Points on a hilly landscape, in no order, each with its height.
A ball rolls from a point to whichever of its 2 nearest points has the largest drop for the distance, and stops where none of them is lower. Distance is the straight distance between rows; heights are no part of it.
Vitag height 183: [130 151 152 161  84 112 170 138 142 135 154  98  97  89 164 149  70 134
 190  95 132 171  87 107  71 130 157 135 161]
Vum height 318: [ 94 110 154 181 123 144  92 106  68 109 113  78  94 106 108 133 104 118
 165 119  84 159 101 113 111 173 194 135 200]
Zuke height 492: [144 124 158 163 185 150 117 107 123 105 147 192 157 187  46 134 127 116
 119 120 159 150 108 103 128 134 136 114 156]
sazub height 660: [117 136 113 103 101 113 157 115 113 136 168  92 155  58 103 148 107 116
 158  82 162 108 135 110 125 152 123 132 151]
nogu height 710: [125 149 152 159 186 145 160 108 142 144 105 158 112 168 139 117 137 129
 130 190 167 101 130 127 151  71 115  81 148]
legen height 547: [141 188 144 180 125 170 154  90 100 120 138 107 129 143  38 127 171  98
 133 127 123 125 132 133 151 142  84  74 127]
kav height 636: [112 133 112 123 146 145 120 107  97 145  99 137 131 163  92 113 168 112
  87 156 101 115 161 141 156 134 137 112 134]
ritip height 635: [129 143 100  97 146 121 145 128 135 147 131 124 156 112  91 128 164 124
 117 126 149  72 150 125 154 129  83 112 113]
buv height 404: [105  97 130 123 188 133 106  87 114 146 125 133 113 124  95 120 149 107
 143 140 128 107 124  91 139 128 158  94 190]
sako height 649: [107 132  97 149 147 144 105  92  88 140  94 143 157 172  94 106 162 131
  83 187  99 149 166 174 178 152 167 144 138]
vin height 446: [130 130 132 130  93 128 149 140 101 143 133 109 144  94 140 126 121 135
 150 117 149 121 141 123 127 157 141 154 134]
soz height 408: [ 93 131 143 198 109 133 124  97  57 136  77  82 106 120 145 122 135 149
 134 197 132 137 140 176 174 141 164 138 171]
rof height 247: [162 114 182 148 117 131 138 147 125 119 118 156 141 149 154 156 104 162
 113 116 153 203 116 134  95 132 168 175 120]
dudon height 344: [136 129 163 150  93 120 177 144 128 134 104 138 136 123 183 116 126 181
 150 166 184 139 151 151 136 100 135 143 125]
tima height 68: [137 127 110  99 139 135  94 141 132 106 139 153 175 163  63 159 139 106
  97  91 117 119 133 141 135 143 114 137  95]
Luti height 505: [142 137 127 137 114 146 161 135 184 122 123 150 111 165 182  94 145 132
 101 152 124 128 152 144 115 104  57  96  53]
lop height 531: [131 149 130 163 100 167 154 128 130 131 103 134 111 159 170  94 160 140
  77 164  96 135 153 174 131 124  63 100  51]
dipad height 210: [155 137 112  86 157  96 120 154 159 107 164 135 128 114 106 186  79 103
 155  66 140 118  82  73  90 122 142 149 147]
rak height 577: [114 176 137 166 111 197 140  99 102 144 129  93 104 144  84 106 156  97
 122 129  79 117 143 157 131 138  89  65 108]
fuf height 650: [144 135  97  75 120 101 141 141 137 133 157 114 159  76 107 134 121 126
 135  96 167  85 131 113 144 142 101 148 118]
bet height 345: [165 116 123  96 132  85 162 167 186 128 128 156 162 111 188 120 121 155
 130 142 202 107 131 112 129  95 113 176  99]
muruf height 682: [139 167 126 168 161 147 159  93 113 141  91 170 153 199  84 102 166 132
  93 184 145 113 149 171 172 130 116 105 125]
Keb height 359: [165 102 119  85 110  99 118 187 178 128 122 169 165 133 224  98 132 177
 103 160 184 130 151 135 132 111 124 201  84]
Saror height 596: [126 113 154 195 124 165 119 109  70 117  95 115 118 146  98 119 147 130
 122 152  89 158 122 155 136 146 174 113 151]
pavug height 522: [107 155 123 178  79 157 164 122  94 161  93  89 116 130 166  88 162 167
 104 172 105 128 160 187 157 135 125 126  97]
Boki height 501: [165 139 151 138 189 119 133 112 125  95 167 180 161 164  22 183 122 108
 124  99 173 117 113 101 134 110 107 125 136]
Gov height 441: [127 114 112  82 191 128 109 139 206 128 142 183  94 164 131 141 129  86
 121 130  80 128 126  81  89 107 132 107 119]
Sinog height 274: [120 140 144 157 135 167 105 108  81 105 136 118 115 148  61 130 117  94
 147  86  83 157 114 116  89 155 160  87 156]
pifin height 113: [125 133  78  59 109 122 100 169 158 106 162 150 135 126 124 172 142 120
  92  87  92 105 130 110 104 143  70 148  43]
zole height 423: [111 122 108 102  90 116 132 147 134 126 145 107 148  97 155 110 122 132
 109 115 116 132 143 130 109 147 123 151 102]
Nena height 173: [147 153  95  89  89 108 152 139 175 123 183  86 122  76 153 133  93 101
 148  70  99 116 104 112  87 126  84 113  85]
vub height 545: [119 169 189 184 117 137 174 112 126 132 137  99 103 104 107 139 112 115
 178 135 187 119  93 100 128 100 102  74 167]
nubev height 324: [122  74 148 159 107  84  81 126  83 112  85  78 125  72 180 120 110 151
 128 148 128 185 131 158 139 144 194 186 154]
vafet height 452: [134 118 121  97 163 139 121 136 201 134 129 184 105 159 168 106 142 106
 114 152  96 123 139 102 110 101  80  98  97]
Gam height 224: [150 125 126  93 167 103 128 149 189 123 145 163 137 129 158 166 106 118
 143 100 137 138 104  81  82  96 145 148 129]
ref height 369: [153 107 107  96 104  95  94 172 143 122 119 161 155 151 201 104 132 181
  82 131 130 160 165 158 123 133 126 206  76]
Seko height 347: [106  93 152 156 129  98  70 111  82 107  76  79 100  75 198 114  83 141
 156 167 145 144 123 146 158 149 197 164 192]
vop height 558: [115 153 111 107 111 150 117 124 116 128 176  81 120 100  89 142 116  86
 137  73  83 114 106 110  99 158  95 113 102]
Zol height 401: [138 117 100  93  85 112 135 171 158 142 135 117 136 110 203  85 129 155
 108 137 127 110 157 150 134 138  92 148  78]
tesiz height 564: [131 172 159 156  89 125 192 126 165 126 156 103 100  99 134 137  92 128
 186 134 193 107  90 105 121  70 101  60 138]
somus height 317: [159 130 131  87  92  89 178 163 181 127 162 140 139  73 186 124 103 151
 162 131 206  99 127 112 118 108 117 146 132]
voref height 582: [133 118 158 174  88 148 137 122  74 124 110 117 146 152 126 143 126 142
 116 124 123 171 130 159 116 164 151 142 128]
nufek height 617: [124 162 101 108 155 152 139 108 132 141 130 125 118 140 103 106 177  79
 116 130 124  77 149 130 147 128  67  85  97]
luk height 450: [162 158 116 144  80 132 168 143 155 132 144 108 119 112 154 115 138 134
 125 113 110 111 132 146 104 125  41  97  55]
zini height 526: [150 161 134 151 129 135 138 123  88 103 169 122 165 136   7 177 141 124
 135  87 136 122 132 142 143 151  83 121 116]
ponof height 433: [112 114  93  83 212 142  82 119 166 125 136 180 104 180  87 140 143  75
 114 105  81 111 118  91 109 103 144  84 138]
rup height 142: [133 142  86  68 112 118 121 167 187 120 176 121 115 104 156 129 123 116
 118  93  85 100 123 112  95 131  68 114  59]
Bar height 272: [130  84 121 108 142  89  82 149 120 114  91 135 153 124 170 111 139 164
 106 154 126 157 144 142 140 136 177 205 126]
Vufem height 719: [117 121 192 184 156 145 151 127 148 140  86 146  87 190 143 121 111 153
 139 191 169 143 118 141 155  54 140  78 149]
kipi height 477: [129 131 111 125 146 152 142 127 154 158 118 158 110 161 152  83 164 118
 104 169  91 100 151 139 140 100  81  87  87]
Zar height 570: [138 124 129 166  91 161 142 133  96 121  93 124 127 152 144 107 148 140
  87 148 108 177 150 192 121 152 142 148  96]
Gulig height 92: [125 106  94  72 153 112  87 158 129 125 137 158 169 138 115 157 141 124
 101  91 137 107 139 120 129 138 133 166 117]
Rozo height 374: [ 93 112 127 121 164 131  75 122 112 144 106 109 101 126 119 100 147  98
 124 133  65 149 141 119 148 138 164 117 155]
nagel height 489: [174 160 142 156  91 119 195 145 148 128 161 114 140  85 120 140 127 127
 144 113 148 122 111 136 132 110  44  96  84]
basik height 389: [107 122 137 139 172 156 105  99 125 138 114 125  84 140 120 105 129  95
 139 126  88 137 107 111 115 112 151  76 162]
Fis height 250: [121 101  72  42 100  71 103 161 156 131 162 124 137  74 171 127 102 144
 155 103 151 108 128  90 112 141 138 191 149]
sof height 419: [170 136 109 112  94 121 156 158 179 126 146 138 130 118 201 107 128 144
 105 111 120 129 128 138  94 129  71 141  68]
Gezi height 467: [123 136 124 156  43 136 171 127 119 144 111  86 124 108 188 100 136 179
 120 157 150 114 140 182 152 125 105 126 110]
Rolaf height 375: [ 83 119 161 186 131 118  89  82  81 122  60  76  88 116 174 114 105 137
 154 179 136 122 111 169 187 138 180 137 178]
gez height 293: [108 115 169 176 150 163  90  87  88 116 116 107 101 150  87 117 125 108
 154 112  62 169  96 113 105 146 191  99 193]
kurum height 230: [126 111 107  61 119  82 116 142 136 127 165 121 147  77 149 153  79 128
 156  72 143 114 105  85  82 135 167 171 175]
dugu height 512: [159 161 147 150 162 135 143 103 117 111 176 138 163 141  23 157 143 112
 151 107 154 115 117 112 163 113  81  91 139]
Nal height 696: [126 150 135 167 187 130 157 106 128 156  94 192 140 190 103 110 158 143
 108 212 169 104 152 143 196  84 122  97 135]
Neve height 226: [141 119 156 148  94 120 157 133 133 120 132 118 134 107 166 148  85 140
 145 106 128 184 100 122  91 128 160 170 138]
gumig height 343: [102 104 153 168 131 139  73 110 104 112  93  67  67  95 163 115 100 128
 160 124  65 181  84 127 109 149 206 137 166]
pite height 90: [148 127 104  85 131 126  97 159 154 107 163 177 150 153  77 184 128 118
 110  73  96 120 103 122 120 144  85 136  61]
rar height 237: [144 110 131 110 171 122 110 143 165 134 111 176 125 151 148 126 122 122
 114 130 131 150 117 102 114 111 156 140 141]
subom height 527: [142 172 161 177 134 147 164  98 108 115 142 126 126 136  58 148 134 112
 160 127 166 120 110 105 140 105  90  67 134]
laru height 578: [121 155 148 127  62 110 200 133 157 136 141 100 113  73 165 128 109 137
 185 143 196 112 127 122 127  99  91 104 138]
visiv height 172: [101 107  81  42 154 103  95 124 118 128 166 127 133  93  98 166 112 108
 154  67 132  93 130  78 114 155 160 133 167]
dal height 620: [112 131 135 163 174 145 116  93  99 139  93 144 103 156  94 104 157 115
 115 190  96 121 145 146 169 119 148  92 173]
Kuf height 222: [124 137  87  65 166 120  99 153 175 127 168 130 104 131 114 178  98  84
 146  53  95 116  98  78  88 132 142 119 143]
kilod height 120: [139 155 127 114  70 109 168 137 163 118 158  84 113  63 175 134  89 125
 175  86 132 140  95 110  85 121 123 128 124]
digod height 381: [129 103  86  70 114 107  99 183 146 144 127 151 157 135 165  98 146 156
  83 141 136 109 168 132 134 133 113 178  76]
mok height 542: [138 155 126 122 119 157 132 118 112 120 173 105 142 114  46 160 140 100
 106  83 105 105 136 132 124 148  75 109  98]
tomid height 468: [106 126 120 129 114 141 127 108  92 137 137 102 147 118  95 138 124 109
 120 104 115 119 136 142 121 164 132 138 141]
Lofu height 297: [125  82 129 130 114  87  92 133  77 136  94 101 152  94 170 122 115 179
 107 165 157 142 139 157 167 153 179 212 156]
faro height 262: [166  94 163 126 102 104 148 161 126 118 103 148 151 125 192 137 108 189
  98 133 171 190 132 151 121 122 169 199 111]
zov height 535: [157 165 151 156  56 125 207 138 163 126 148 102 138  85 168 124 112 169
 155 129 187 120 129 142 139  96  61 122 102]
raso height 147: [ 87  75  74  46 158  92  76 127 108 137 144 141 150 108 117 150 134 131
 139 105 140  76 132  77 145 157 158 166 184]
vepaz height 236: [130 136 108 100 179 151 101 115 133 118 165 137 110 155  73 162 115  78
 145  66  91 108  87  83  88 124 135  90 144]
Roza height 483: [132 122 140 133 149 137 130 113 114 119 128 151 149 148  78 145 122 123
 128 112 143 126 118 118 117 135 147 123 143]
Tiv height 420: [ 92 113 105  94 204 136  86  96 137 139 137 157 100 144  99 111 151  71
 127 132 101  87 140  79 132 113 141  72 160]
gidi height 255: [119 137 120 134 154 156 100 102 104 123 159 121 124 161  46 146 139  79
 146  85  99 110 129 113 119 144 128  81 143]
til height 405: [123 117 158 165  58 112 157 137 122 129 104  92 105  94 191  99 109 166
 140 139 142 146 132 156 138 107 140 129 136]
Rano height 457: [ 98 146 146 200  93 146 162 104  80 154  84  93 139 144 123 120 144 167
 111 194 137 135 147 180 161 123 138 129 129]
keza height 358: [105  94 133 144 143 145  60 116 109 123  97 100  84 115 152 103 126 112
 126 146  32 177 109 133 117 142 182 122 147]
vup height 601: [121 163 131 138 169 176 132  94 120 139 126 142 101 163  78 106 170  82
 115 148  86 110 141 134 142 125  84  55 106]
tigi height 292: [149 103 165 141  99  82 176 158 126 124 109 129 159 115 189 137 112 191
 130 166 215 152 133 143 150 113 151 194 138]
tiz height 665: [128 141 124 165 134 148 146 100  98 146  75 153 151 174 130  98 166 152
  88 196 107 133 162 186 176 139 135 136 105]
vas height 118: [ 96  88  66  66 131 104  81 146 112 125 139 113 155  95 117 150 137 124
 110 100 118 105 142 120 131 175 146 177 148]
Diz height 280: [135 113  99  55 106  69 149 167 159 136 164 135 149  75 151 122 106 144
 169 114 201  87 141 100 118 116 125 183 151]
panak height 608: [105 101 149 186 174 162  87  81  89 113  92 119  98 161  82 105 140 108
 131 164  85 149 126 132 158 134 182 104 195]
lupa height 555: [144 121 129 125  99 148 133 137 139 136  90 147 126 162 176  94 152 162
  74 157  98 159 159 183 129 130 108 144  69]
dud height 727: [122 133 210 210 120 141 134 128 151 119  82 148  90 206 151 121 107 163
 125 173 141 180 105 169 123  64 139 118 123]
Nesi height 167: [109  96  83  56 158 119  65 131 127 120 156 160 139 143  82 195 115  99
 139  64 114 108  99  73 117 153 178 136 151]
butod height 256: [117  86 126 108 149 102 104 145 118 145 111 142 144 117 142 125 140 140
 122 135 138 142 128 117 118 138 164 169 155]

Call two points neighbours if one is among the 2 nearest of the other. Go from one point of each pair to the other, from neighbour to neighbour, staying as low as possible. Name the highest point that can't be avoided.
dipad / Nesi -> Kuf
Nesi / tima -> visiv
kilod / tima -> Nena

Where does a ball stop that starts at each point below?
Gov -> dipad
til -> kilod
Saror -> dipad
